The views of a scene show one set of named points, each view turned or mirrored, shifted and resized as a whole, with a little noise and some points left out.
(in the rows, 128 means zero)

Scene 1
View 1
J_784: [122 125 134 152 140 123 137  92 130 136 115 132 142 139 135 135 139 100
 128 133 119]
J_121: [113 125 130 159 136 126 141  95 129 132 127 131 136 140 138 136 136 104
 130 134 120]
J_45: [127 137 148 125 136 124 131  86 129 143 109 141 136 131 127 140 128 114
 117 147 114]
J_562: [101 136 131 148 131 139 145 109 127 128 147 134 122 139 130 148 116 123
 122 148 118]
J_531: [114 139 145 140 141 112 129  94 133 128 113 131 143 140 129 133 131 123
 130 131 119]
J_917: [107 136 138 153 143 117 134 103 132 121 125 127 139 143 131 135 132 122
 135 127 121]
J_525: [130 138 149 123 135 123 131  87 129 144 107 143 135 131 126 142 125 117
 113 147 113]
J_423: [104 145 145 137 139 119 133 105 134 123 130 132 134 140 126 143 120 138
 129 138 118]
J_515: [ 85 158 149 140 143 110 131 119 138 103 141 126 134 146 122 143 115 155
 138 128 121]
J_853: [ 97 146 145 151 146 102 128 108 139 105 123 122 147 147 127 131 132 138
 146 114 123]
J_878: [ 93 153 157 154 160  70 113 109 146  90 103 111 164 154 126 118 145 148
 166  88 125]
J_188: [107 128 127 160 135 134 144 101 128 130 135 132 131 141 136 141 129 107
 129 138 121]
J_71: [ 94 152 144 138 137 124 137 115 133 115 143 130 127 141 121 147 111 149
 129 141 118]
J_348: [101 130 127 171 139 123 143 107 131 118 139 124 137 148 137 137 135 112
 140 125 125]
J_664: [116 153 158 110 140 115 125  95 134 133 114 140 133 132 118 144 114 142
 117 149 112]
View 2
J_853: [ 98 123 143 152 120 162 101 123 151 110 138 120 129 157  86 110 129 142
 127 128 172]
J_188: [116 148 127 156 124 132 144 106 129 123 114 146 118 134 115 135 146 140
 142 150 170]
J_121: [117 146 112 155 127 129 148  98 125 115 118 155 116 128 113 121 154 141
 148 150 170]
J_878: [ 79 104 139 150 109 178  71 123 173  81 163 105 145 164  62  78 126 139
 123 117 175]
J_515: [105 127 164 154 128 163 100 142 144 136 122 109 123 168  96 137 117 142
 117 125 168]
J_45: [123 109 105 156 157 137 133 123 105 137 119 165 116 141 111 108 150 143
 149 118 167]
J_348: [102 156 132 151 104 142 135  96 155  98 129 130 125 136  99 124 143 139
 136 157 174]
J_784: [115 132 107 154 131 136 141 102 124 111 127 157 118 132 106 108 154 140
 150 139 172]
J_71: [113 132 155 155 137 151 114 139 130 145 111 124 117 162 107 147 126 143
 125 125 169]
J_525: [123 107 107 157 162 137 133 129 102 143 119 165 115 141 112 110 149 143
 152 116 167]
J_917: [106 132 128 154 124 148 124 114 140 113 128 135 123 144  97 117 141 141
 137 136 171]
J_664: [119  96 125 158 165 151 109 147 107 151 120 147 115 160 106 116 133 141
 138 103 167]
J_423: [114 124 140 155 142 148 117 132 128 138 120 134 120 155 104 130 132 143
 133 128 169]
View 3
J_71: [100  73 184 133 155 125  96 161 147 121 141 138 152 121 102  84 113 145
  91 121 152]
J_878: [125 128 252 187 241  81 108 194 172 102 165 146 225 126 126 124 119 167
 149  81 122]
J_525: [129 169 153 106 150 130 129 105 127 138 146 121 164 147 115 119 126 104
 109 154 103]
J_562: [112  94 146  97 133 142 108 127 147 120 140 111 128 127  96 111 105 151
  94 140 130]
J_784: [141 154 163 102 163 127 127 114 156 115 149  99 159 137 111 156 108 159
 126 138  92]
J_348: [126  96 175 112 167 127 112 142 172  99 148 103 151 124  99 141  94 191
 120 118 114]
J_531: [130 145 176 126 174 118 121 131 150 122 150 120 175 135 113 124 119 138
 119 126 109]
J_45: [132 171 153 103 155 129 129 107 132 136 146 119 160 145 114 122 123 114
 113 150 100]
J_664: [114 154 166 126 153 121 117 131 120 146 145 144 169 145 117  86 139  89
  97 144 126]
J_423: [113 115 172 125 156 124 110 141 145 125 144 131 159 131 108 104 120 133
 103 131 130]
J_121: [136 131 162 101 160 131 122 119 161 111 149  96 150 132 103 151 105 172
 123 133 100]
J_853: [119 111 206 147 193 107 109 164 159 111 152 134 184 126 115 117 111 161
 123 108 127]
View 4
J_188: [115 136 109 147 102 116 128 123 138 123 124 118 111 134 129 133 133 120
 133 129 139]
J_525: [139 122 104 166 116 135 115 122 163 139 125 149 141 131 127 128 135 138
 146 121 150]
J_853: [121 127 136 168 100  99 110 149 124 120 105 126 140 134 135 130 135 126
 144 100 100]
J_562: [119 138 114 139 104 123 110 115 127 112 118 134 113 133 131 128 133 131
 117 125 145]
J_784: [123 130 107 159 107 114 136 133 156 138 127 120 126 133 125 133 130 120
 155 125 137]
J_348: [109 137 123 149 100 101 128 135 127 119 121 107 110 136 130 133 131 113
 139 120 121]
J_121: [118 135 109 155 104 111 134 130 145 130 126 117 118 133 127 132 131 119
 146 125 135]
J_423: [127 128 126 156 106 119 103 127 132 118 112 141 134 132 134 128 135 135
 130 111 125]
J_878: [121 119 153 191  99  79 113 179 124 127  98 123 159 135 139 132 135 119
 164  79  66]
J_917: [121 131 121 161 104 107 121 138 135 125 116 123 126 135 131 132 132 121
 143 114 121]
J_45: [139 122 104 164 114 132 119 124 161 138 126 145 140 131 128 129 134 136
 146 122 147]
J_531: [131 123 119 169 109 114 117 136 146 133 117 133 139 134 130 131 132 131
 150 112 124]
J_664: [145 119 119 167 116 135  94 124 148 130 112 163 151 132 134 125 137 151
 135 108 138]
J_515: [123 129 139 157 102 108  89 138 111 107 100 141 136 133 140 126 136 136
 121  99 106]
View 5
J_423: [129 114 161 128 124 129 136 129 159 145 107 132 141 126 119 121 155 112
 118 120 130]
J_917: [117 103 155 146 111 144 115 135 159 133 111 118 144 120 118 118 146 110
 102 132 125]
J_664: [130  91 178 106 147 125 156 110 158 139 108 148 136 132 133 135 172 108
 140 108 124]
J_45: [117  85 171 127 129 135 137  96 149 130 130 119 139 139 139 141 160  93
 136 114 102]
J_531: [114  86 162 137 122 144 123 120 159 127 113 126 143 123 130 125 158 111
 115 125 121]
J_71: [144 134 163 123 123 122 143 143 156 161  99 139 144 124 109 117 149 115
 120 120 139]
J_515: [137 125 160 125 124 129 136 158 164 157  82 153 142 115 106 108 156 129
 105 127 154]
J_121: [115 104 156 154 103 141 109 118 153 130 131  97 144 129 122 124 141  96
 107 128 106]
J_784: [110  89 159 149 105 144 112 109 153 122 132 100 144 132 131 127 147  97
 113 127 103]
J_853: [115  95 154 142 117 149 119 148 168 132  90 141 145 112 117 108 156 129
  94 137 147]
J_188: [124 121 155 151  99 134 116 121 148 141 131  97 143 132 115 120 134  93
 109 128 107]
J_525: [120  84 175 121 132 132 140  93 148 131 132 119 136 138 135 143 165  92
 141 109 103]
J_878: [ 85  50 143 151 128 179 101 164 191 101  63 167 146  93 132  97 178 161
  73 158 168]
J_562: [143 143 162 136 106 121 133 127 147 160 126 113 140 134 109 123 133  95
 121 117 115]
View 6
J_71: [123 141 118 143  97 140 130 100 139 112 134 122 125 129 158 130  82 141
 141 119 115]
J_45: [120  89 144 128 141 142 143 153 110 125 121 126 127 154 188 158 106 134
 120 121  98]
J_121: [101  83 145 132 136 128 117 127 137 141 101 126 110 144 167 141  80 148
 113  87 109]
J_515: [120 143  99 160 100 138 134  95 147 105 147 112 133 122 163 124  63 161
 145 117 122]
J_525: [125  92 144 129 142 146 144 152 106 122 124 128 126 153 189 158 108 131
 120 127  97]
J_562: [119 123 145 121 102 139 116 105 142 134 111 134 112 138 149 135  98 125
 130 106 114]
J_531: [110  93 122 149 141 130 134 137 126 119 125 118 124 143 182 145  76 156
 121 110 106]
J_784: [102  73 145 130 147 130 124 140 129 139 101 125 114 149 177 147  84 151
 108  93 107]
J_917: [103  96 121 148 133 129 124 121 143 126 119 120 118 140 170 133  68 161
 119  94 115]
J_853: [ 96 100  99 173 135 120 123 111 153 117 129 106 123 129 176 124  41 187
 123  92 120]
J_878: [ 90  94  64 208 149 113 139 120 148  95 147  87 133 120 197 120  10 223
 125  99 121]
J_188: [105  94 148 125 122 132 113 115 141 141 102 132 109 143 157 136  85 139
 117  87 113]
J_348: [ 93  96 131 139 126 122 109 104 155 137 102 123 109 134 154 126  68 158
 117  77 122]

Which points are out of place in each view (at most two, in the order of its rows)? Write none if all are in place.
view 1 | none
view 2 | J_121, J_348
view 3 | J_71
view 4 | none
view 5 | J_878
view 6 | J_853
